Each scene shows the same named points in several views. A view is turned or mirrored, and shifted as a whole, has a little noise and may leave points out.
(in the rows, 100 means zero)

Scene 1
View 1
J926: 114 129 78 79 94 72 107 113 98 108 71 126
J701: 110 124 69 98 82 87 106 107 106 120 77 129
J148: 115 125 90 92 91 74 98 80 111 103 88 128
J462: 120 113 77 72 100 86 128 119 85 103 63 116
J859: 122 97 94 86 97 87 150 118 88 95 73 109
J553: 121 114 80 76 94 92 107 86 94 112 74 125
J29: 109 144 81 94 87 57 82 105 114 102 83 133
J431: 117 112 125 95 98 44 138 106 105 65 96 113
J945: 124 92 89 95 90 107 138 84 97 108 80 118
J381: 109 118 89 121 84 69 125 106 118 104 93 121
J985: 116 111 62 96 84 103 124 119 97 129 67 123
J231: 114 116 79 94 88 83 126 119 101 109 77 119
J912: 125 111 88 63 105 78 127 114 81 94 64 117
View 2
J381: 113 91 89 129 92 88 84 136 98 100 126 103
J945: 84 113 78 117 100 101 74 86 121 133 127 99
J926: 111 91 78 122 96 104 107 109 126 99 101 119
J859: 96 96 100 108 81 81 82 88 104 121 114 101
J985: 116 100 59 116 84 91 86 87 145 114 113 107
J912: 93 95 99 109 88 91 103 80 114 114 94 118
J462: 102 91 87 107 84 91 98 83 124 113 99 114
J701: 116 101 60 127 98 103 92 112 136 104 114 114
J231: 102 100 79 111 84 89 81 89 124 119 116 103
J148: 95 106 73 133 113 119 100 124 117 105 118 120
J29: 109 94 80 143 114 118 111 151 112 86 115 126
J431: 88 92 123 125 95 92 89 133 68 104 120 106
View 3
J29: 68 90 136 99 80 80 111 97 112 70 109 95
J148: 96 84 127 90 86 95 118 108 101 66 106 96
J553: 137 94 134 67 86 97 129 106 103 94 104 111
J926: 92 100 145 84 85 82 120 93 107 95 108 100
J462: 119 106 150 78 94 83 131 96 101 115 113 97
J985: 116 113 127 74 82 102 117 82 106 117 111 122
J912: 122 105 160 76 97 76 137 106 99 109 109 90
J945: 143 98 119 76 96 109 122 109 92 93 116 106
J701: 93 99 126 85 80 98 113 86 108 91 109 112
J231: 126 109 130 80 99 100 121 93 95 110 119 106
View 4
J431: 99 117 113 121 106 136 92 120 96 131 93 68
J29: 87 135 84 113 111 131 93 88 104 68 99 112
J462: 111 105 84 91 73 123 110 86 106 104 136 96
J859: 100 102 93 90 79 119 106 94 107 132 126 71
J148: 78 120 95 101 104 123 84 92 97 89 100 118
J701: 77 122 73 86 95 116 97 75 108 85 112 101
J553: 88 102 95 89 82 118 95 85 98 94 120 120
J985: 84 111 67 72 79 112 106 67 115 96 131 96
J945: 71 98 97 72 80 110 88 86 104 126 118 100
J912: 115 99 93 96 75 123 109 97 98 112 131 96
J381: 82 129 83 104 109 128 96 97 111 110 96 68
J231: 86 108 82 82 80 116 102 82 109 115 125 87
View 5
J859: 107 117 124 74 107 89 110 113 117 91 97 106
J231: 111 105 112 65 115 101 115 96 107 97 102 104
J912: 128 114 115 72 107 84 111 106 105 83 71 92
J926: 134 117 93 59 110 111 107 91 92 85 72 110
J701: 128 105 90 51 116 124 113 83 89 99 92 116
J148: 138 108 90 52 117 114 126 108 73 102 83 134
J29: 144 123 76 53 108 126 111 97 74 92 69 135
J553: 135 92 101 60 122 97 126 97 84 99 79 104
J431: 117 147 116 74 101 91 108 147 94 92 85 147
J462: 122 109 111 69 112 95 110 95 109 84 77 92
J985: 114 105 91 57 112 130 102 62 112 91 99 97
J381: 112 139 99 63 104 120 102 116 97 95 100 139

In a view up to two points have been moved. Name them for each view, in the order of its rows, or write none.
view 1 | J381, J231
view 2 | J29
view 3 | J553
view 4 | none
view 5 | J985
